Each row is a point on a landscape with many valleys, with its height.
A ball rolls from a point to whichever of its 2 nearest points has the largest drop for the distance, and stops where none of them is lower. Distance is the straight distance between rows; heights are no part of it.
buf: [163 173 163 129 174 158  53 160 135 109 154 168 131 143  87 133 117 121
 137 116 143  53  98]  (h 1.62)
Lav: [113  77 164 141 189 115 157 157  53 149 196 113 112 157 115 139 107 158
 110  93 111 136 120]  (h 3.25)
vulap: [129 118 124 150  86 120 132 123 132 137 128 112 156 128  96 142 109 125
 109 121 130 119 169]  (h 3.33)
nonol: [150 104 103 143 158 128 160 128 152 190  90 116 136 142  77 188 107 118
  58  88 151  46  88]  (h 5.83)
sil: [152 175 110 105 166 163  84 111 140 102 136 175 133 140 134 135 168 125
 168 126 165  76 100]  (h 6.18)
lusi: [138 132 135 115 100 118 122 107 158 121 107 111 139 114 134 142 147 129
 135 141 127 131 156]  (h 2.74)
sud: [154 208 162 130 157 149  72 166 151 131 108 133 102 120 100 172 120 137
 129 144 130  37 106]  (h 1.97)
Tipod: [114 106 164 156 170 115 125 159  69 144 170 110 103 147 100 146 111 158
 113  93 123 107 132]  (h 3.00)
mipil: [108 104 167 104 121 101 155 117 119 101 136 129 112 112 171 100 138 129
 165 160  95 196 130]  (h 1.23)
Ladib: [118  96  85 155  85 113 172 127 154 170 120  90 180 140 112 133 104 118
  78 115 140 151 160]  (h 4.22)
zum: [ 98 132  15 137 120 127 189 119 189 175 113  87 184 139 136 115 112 107
  89 111 155 184 123]  (h 5.07)
niz: [150 132 113 139 168 123 143 134 146 179 109 108 108 141  89 170 106 131
 100  99 150  30  95]  (h 5.96)
pivos: [123 174 179 130 152 143  59 193 120 108 127 130  73 118 132 168 144 159
 141 157 108 102 118]  (h 2.12)
Netam: [121 124  80 116 112 115 171 123 203 157  60  99 140 121 118 176 129 100
 106 143 125 112 101]  (h 3.68)
vefan: [124  77 131 154  87 109 154 109  72 127 155 151 160 141 110  93  90 130
 123 110 129 159 142]  (h 4.83)
Mir: [124 170  78  94 201 128 123 139 153 131 149 131 106 144 149 141 167 133
 192 119 165  62  96]  (h 6.12)
Nuf: [116  76 192 168 111 107 128 138  54 134 161 125 132 140  91 115  87 143
  97 108 110 140 146]  (h 2.28)
tez: [116 143  58  78 176 168 138  55 132 142 109 130 121 141 184  95 169 127
 190 117 161 171  95]  (h 3.71)
lum: [126 128 170 114 147 144 115 104 177 108 117 129  71  91 186 100 195 124
 175 159 148 150 126]  (h 1.41)
mufib: [121 121 144 116 137 124 123 131  81  99 158 170 115 130 133 120 133 128
 162 146 118 125 108]  (h 2.16)
mel: [171 173 171 106 165 166  57 146 133  81 127 183 121 117 122 124 152 126
 144 149 138  82 101]  (h 2.14)
vivu: [115 156  79  99 207 111 148 156 158 144 150 113  97 140 142 139 144 140
 179 109 156  70 116]  (h 6.10)
nuz: [101 132  42 134  97 128 177 114 188 161  92  89 182 127 140 127 137 101
  95 131 133 187 134]  (h 4.50)
timo: [112 136  67 134  89 130 162  97 192 149  78  93 172 117 154 139 159 100
  96 139 119 183 137]  (h 4.07)
noti: [121  76 112 151  67 123 149 107  95 128 137 139 176 140 110 111  99 125
 110 113 142 173 159]  (h 5.10)
gori: [107 147 140 122 182 138 100 192 121 125 157 120  68 129 124 166 138 154
 158 126 124  93 119]  (h 2.22)
nefo: [152 121 190 155  53 139  79 139 106 102 122 141 148 118  70 137  89 127
  79 123 103 128 174]  (h 3.24)
sepav: [103 129  85 118 163  87 202 142 167 147 143  62 144 146 140  85  93 149
 108 114 156 156 145]  (h 4.67)
fuvu: [132 128 163 127 154 147 108 174  65 109 201 205 110 133 116 101 111 123
 145 158  84 109  87]  (h 0.36)
Todud: [126 191 165 144 140 129  69 184 135 133 112 115  78 120 120 175 127 146
 134 137 118  60 113]  (h 2.03)
mez: [107 128 133 149 127  78 144 156 142 154 117  50 100 130 121 136  90 149
 118 119 111 146 158]  (h 2.48)
pudef: [104 119  94 116 117 112 164 100 148 119 124 104 159 143 155  97 126 138
 153 124 138 199 142]  (h 5.91)
Nateg: [124 131  32 116 176 117 180 113 156 176 147 102 142 162 145 108 124 135
 142  81 187 105 115]  (h 6.35)
tev: [114 130  31 124 149 152 160 101 133 167 144 125 163 165 143 119 126 125
 148  89 181 124 128]  (h 6.48)
bife: [119 124 110 112 143 123 133 112 101 106 148 158 133 139 140 115 135 127
 177 120 143 133 113]  (h 2.60)
budo: [102 134 126 155 156  73 179 164 149 150 123  33  99 139 132 107  75 164
  91 109 111 166 148]  (h 2.97)
Mifi: [116 101 176 106 119 121 145 100 130 107 130 141  88  96 184  84 168 127
 157 167 102 192 119]  (h 0.79)
vuloz: [105  67 151 147 120  97 182 126  63 138 173 129 147 142 129  89  82 132
 124 113 119 172 146]  (h 4.44)
reru: [125 149 100  97 186 159 124 117  90 114 171 202 104 136 171 100 162 123
 191 148 124 124  67]  (h 6.26)
satil: [120 144  48 106 191 110 170 130 162 153 150 103 129 159 149 115 131 136
 168  95 172  95 122]  (h 6.19)
posis: [136 155 158 141  78 122 108 139 156 137  70  97 112 109 104 192 106 130
  99 150  98  91 139]  (h 3.14)
sim: [121  87 120 135  53 169 117  74 136 129  82 143 142 100 158 102 173  93
  82 126 112 215 161]  (h 4.73)
Mepod: [122 167 130 117 195 138 100 182 126 137 150 124  81 134 118 162 139 146
 156 126 139  56 112]  (h 2.13)
nobim: [127  88 165 131  48 104 126 111 107 101 110 127 152 113 117 124 113 137
 109 146  99 190 178]  (h 4.32)
Nafut: [162 102 146 126  57 151 109  79  90  96 113 180 142 112 137  95 137 104
 100 137 107 181 123]  (h 4.30)
batu: [ 98 117 146 118 129  89 151 147 128 113 136  82 127 125 140 120 112 141
 152 137 112 176 152]  (h 3.46)
bipi: [111 138  84  97 153 129 140  96 140 119 134 136 132 146 164 118 158 135
 181 113 150 147 121]  (h 3.10)
sir: [200 181 175 109 162 188  49 128 166  91 110 191 129 110 134 117 169 117
 134 137 150  91  94]  (h 1.96)
tis: [146 143 174 119 154 146  79 162  87  90 164 194 124 130 107 106 115 122
 149 145 118 103  85]  (h 1.13)
Dod: [130 104  40 134 148 116 194 129 190 193 101 107 152 145 112 150 108 114
  88 106 161 100  96]  (h 5.12)
kig: [137 157 198 148 115 138  57 170  99 102 122 140 108 115  98 146 110 138
 112 138 108 109 143]  (h 2.29)
pafi: [137 185  72 100 195 148 101 119 143 115 147 161 117 145 141 141 172 126
 188 116 174  58  94]  (h 6.15)
kod: [138 123 114 137  92 145 116 109 122 112 133 155 162 135 106 134 128 120
 123 113 136 125 143]  (h 3.90)
likur: [138 158 119  99 185 157  96 118 109  94 151 189 110 135 151 116 171 123
 184 139 148  97  73]  (h 6.22)
tukid: [117 139  58  69 177 180 141  50  93 159 115 154 115 141 183  82 155 117
 189 128 149 171  87]  (h 3.85)
Kimu: [119 103 161 117 102 100 130 114  99  96 134 143 125 120 147 111 133 132
 154 149 104 178 138]  (h 1.71)
bilu: [127 111 101 151 100 113 163 137 163 167  85  92 146 123  95 170 100 114
  83 127 124  90 134]  (h 3.29)
Punus: [121 107  73 153  93 114 176 134 168 176  97  99 170 128 105 155 108 101
  77 121 133 116 136]  (h 3.70)
Kaz: [141  85  80 136 157 107 181 134 165 196  89 102 145 138  95 178 108 118
  59  93 160  76  93]  (h 5.59)
vesig: [175 197 163 129 157 163  55 161 153 119 126 154 124 131  90 154 110 119
 125 127 139  40 111]  (h 1.85)
Dulom: [111 118 170 159  79  88 117 149 105 131 119  78 119 123 107 144  93 145
 113 126 104 155 180]  (h 1.95)
pez: [117 152  48  91 161 148 139  77 147 137 116 123 141 152 174 111 165 132
 181 109 161 159 116]  (h 3.45)
Mudog: [112  95 145 141 128 116 159 137  51 126 187 174 127 134 130  92  94 120
 145 133  98 140 117]  (h 3.78)
fasu: [111 117 153 107 136 130 144  85 173 105 121 118  90 101 186  85 184 133
 171 150 132 186 128]  (h 1.19)
vosu: [127 106 145 139  99 113 138 128  52 110 170 182 133 123 131  86 101 116
 139 150  90 150 120]  (h 3.96)
Sutag: [145 134 185 116 135 152  92 110 170 106 108 138  74  75 173 111 193 131
 152 168 151 123 135]  (h 1.51)
ruz: [113 108  85 117  96 138 147  80 125 130 111 138 159 137 155 107 142 127
 139 117 132 202 141]  (h 6.16)
vomo: [142 153 168 147 130 135  80 158 113 120 138 125 118 128  88 147 111 135
 117 123 124  75 138]  (h 2.55)
fefe: [146 124 199 159  92 139  70 146  91 103 141 147 131 127  74 132  87 129
  94 115 110 112 148]  (h 2.78)
zek: [166 119 165 130  57 139 114  92  67 103 134 181 121 102 156  69 136 108
 108 149  93 173 110]  (h 4.20)
kamir: [117 128 146 111 111  92 141 114 152 105 113  89 130 119 145 120 145 140
 148 146 113 170 155]  (h 3.11)
kava: [133 123 174 108 125 124 117 136  81  91 152 182 104 105 149 107 143 126
 142 171  91 150 103]  (h 2.17)
zitad: [128 120 136 156  94 101 133 137 136 163 110  78 126 130 100 156  91 134
  94 124 117  97 150]  (h 2.91)
vizu: [126 133  53 132 136 159 132  99 121 148 138 146 154 161 122 126 138 123
 143  83 168 116 121]  (h 6.28)
kek: [110 145 147 112 162 115 106 159 136 114 141 108  95 120 139 156 145 144
 166 142 120 118 136]  (h 2.36)
dogu: [163 163 198 116 145 166  65 124 168 102 100 143  87  86 152 131 183 138
 140 171 145  96 127]  (h 1.59)
Tusat: [140 142  96 126 104 175 104  82 162 129  86 149 147 113 150 141 186  97
 107 129 131 131 139]  (h 6.40)
Vut: [141 157  87 120 130 137 124 108 156 132 122 134 142 134 130 147 154 117
 144 127 150  84 124]  (h 6.09)
fub: [129 120  87 117  93 157 122  78 138 131 100 140 155 129 153 128 166 118
 123 128 129 173 143]  (h 6.30)
kip: [140 152  77 119 160 124 137 126 158 151 128 116 126 137 117 149 135 126
 143 115 162  50 117]  (h 6.03)
Damun: [110  91  92 158  62 126 150 114 127 143 126 120 189 135 110 127 113 114
  94 103 132 174 176]  (h 4.81)
Nes: [144 167 194 114 163 161  56 183 114  87 132 168  99 116 119 140 146 145
 144 159 118 103 110]  (h 2.25)
Biren: [144 110 167 127  70 109 138 117  62 103 152 176 119 106 161  76 126 117
 132 166  72 178 126]  (h 4.11)
lerut: [134 132 103 125  89 117 156 116 190 146  70  90 144 112 127 170 138 109
 106 154 108 124 129]  (h 3.26)
Dupo: [111 119 112 145 156  80 197 145 152 159 137  39 129 146 130 103  81 155
  81 107 139 158 146]  (h 3.63)
nubi: [182 170 168 123 125 174  67 117 166  96 102 164 126  95 136 139 168 126
 120 144 140 103 128]  (h 1.74)
gik: [118 136 148 162 103  84 127 165 143 156  94  57  92 122 119 159  89 142
 109 117 102 117 137]  (h 2.70)
reli: [167 125 188 121 115 142 100 129  84  90 146 197  98  96 157  77 158 120
 126 178  97 146  93]  (h 2.33)
Mam: [137 152 107 127 176 112 135 145 148 161 132 104 104 132 112 158 121 134
 134 112 154  36 110]  (h 5.99)
vuki: [138 138 146 124 154 138  94 138  97  98 161 170 125 137 110 119 128 126
 155 128 138  95 108]  (h 1.72)
togir: [121 113  48 119 130 112 185 137 209 166  66 104 146 131 105 167 117  91
  97 123 151 114  91]  (h 4.41)
dasu: [123 134  98 121  96 113 161  97 206 137  83  83 146 117 148 127 157 122
 115 153 116 164 141]  (h 3.65)
mave: [136  80 185 163 135 111 129 121  46 137 177 132 151 158  76 117  94 141
  84  99 119 115 129]  (h 3.03)
rurez: [126 128 165 152 146 125  96 158  93 133 152 116 107 140  94 149 109 139
 118 107 127  86 142]  (h 2.77)
Fonu: [141 114 152 155  47 145 103 121 121 103 111 147 172 121  88 143 108 109
  70 126 104 138 184]  (h 3.67)
Nudi: [ 95 130  97 113 151  97 190 132 155 120 138  76 150 142 149  91 107 140
 142 119 147 176 145]  (h 5.43)
Roteb: [103  72 164 147 164 124 169 155  52 137 195 140 114 144 126 114  97 141
 131 118 104 143 120]  (h 3.49)
damit: [ 85  77 149 131 140  98 190 152  91 123 165 100 131 141 141  99  77 138
 138 120 104 191 147]  (h 4.05)
soloz: [131 166 151 125 203 160  77 181 117 117 167 152 101 146  94 145 135 134
 145 116 145  43  97]  (h 1.94)
gigu: [130 155 157 119 122 118  97 130 140 109 113 109 110 106 139 154 145 137
 144 153 116 116 149]  (h 2.50)
laki: [109  97 172 155  99  96 126 144  84 126 141  98 126 129  99 130  88 144
 117 119 118 150 168]  (h 1.36)
futov: [139 146 128 124  91 127 123 118 170 136  82 101 134 109 122 173 137 119
 112 155 110 100 137]  (h 3.01)
medi: [ 75  94 154 127 150 104 175 171 115 115 158  77 105 136 140 117  88 154
 141 119  99 190 148]  (h 3.77)
Mon: [146 102 128 132  62 180 101  76 112 106  88 171 148 105 145 114 167  92
  74 125 114 187 146]  (h 4.51)
Rorel: [122  78 135 142  35 115 140 103  92 114 122 151 174 125 115 109 106 123
 101 125 108 200 169]  (h 4.68)
Reb: [148 102 168 140  38 128 107 114 114  93 105 144 157 102 110 136 122 122
  87 140  99 165 175]  (h 4.01)

Where does a ball stop that starts at each point below?
kava | fuvu
Nafut | kig
Ladib | mez
medi | buf
nobim | kig
Nudi | mez
kek | buf
Nes | buf
Roteb | kig
mel | Mifi
tukid | fuvu
tez | fuvu
likur | vivu
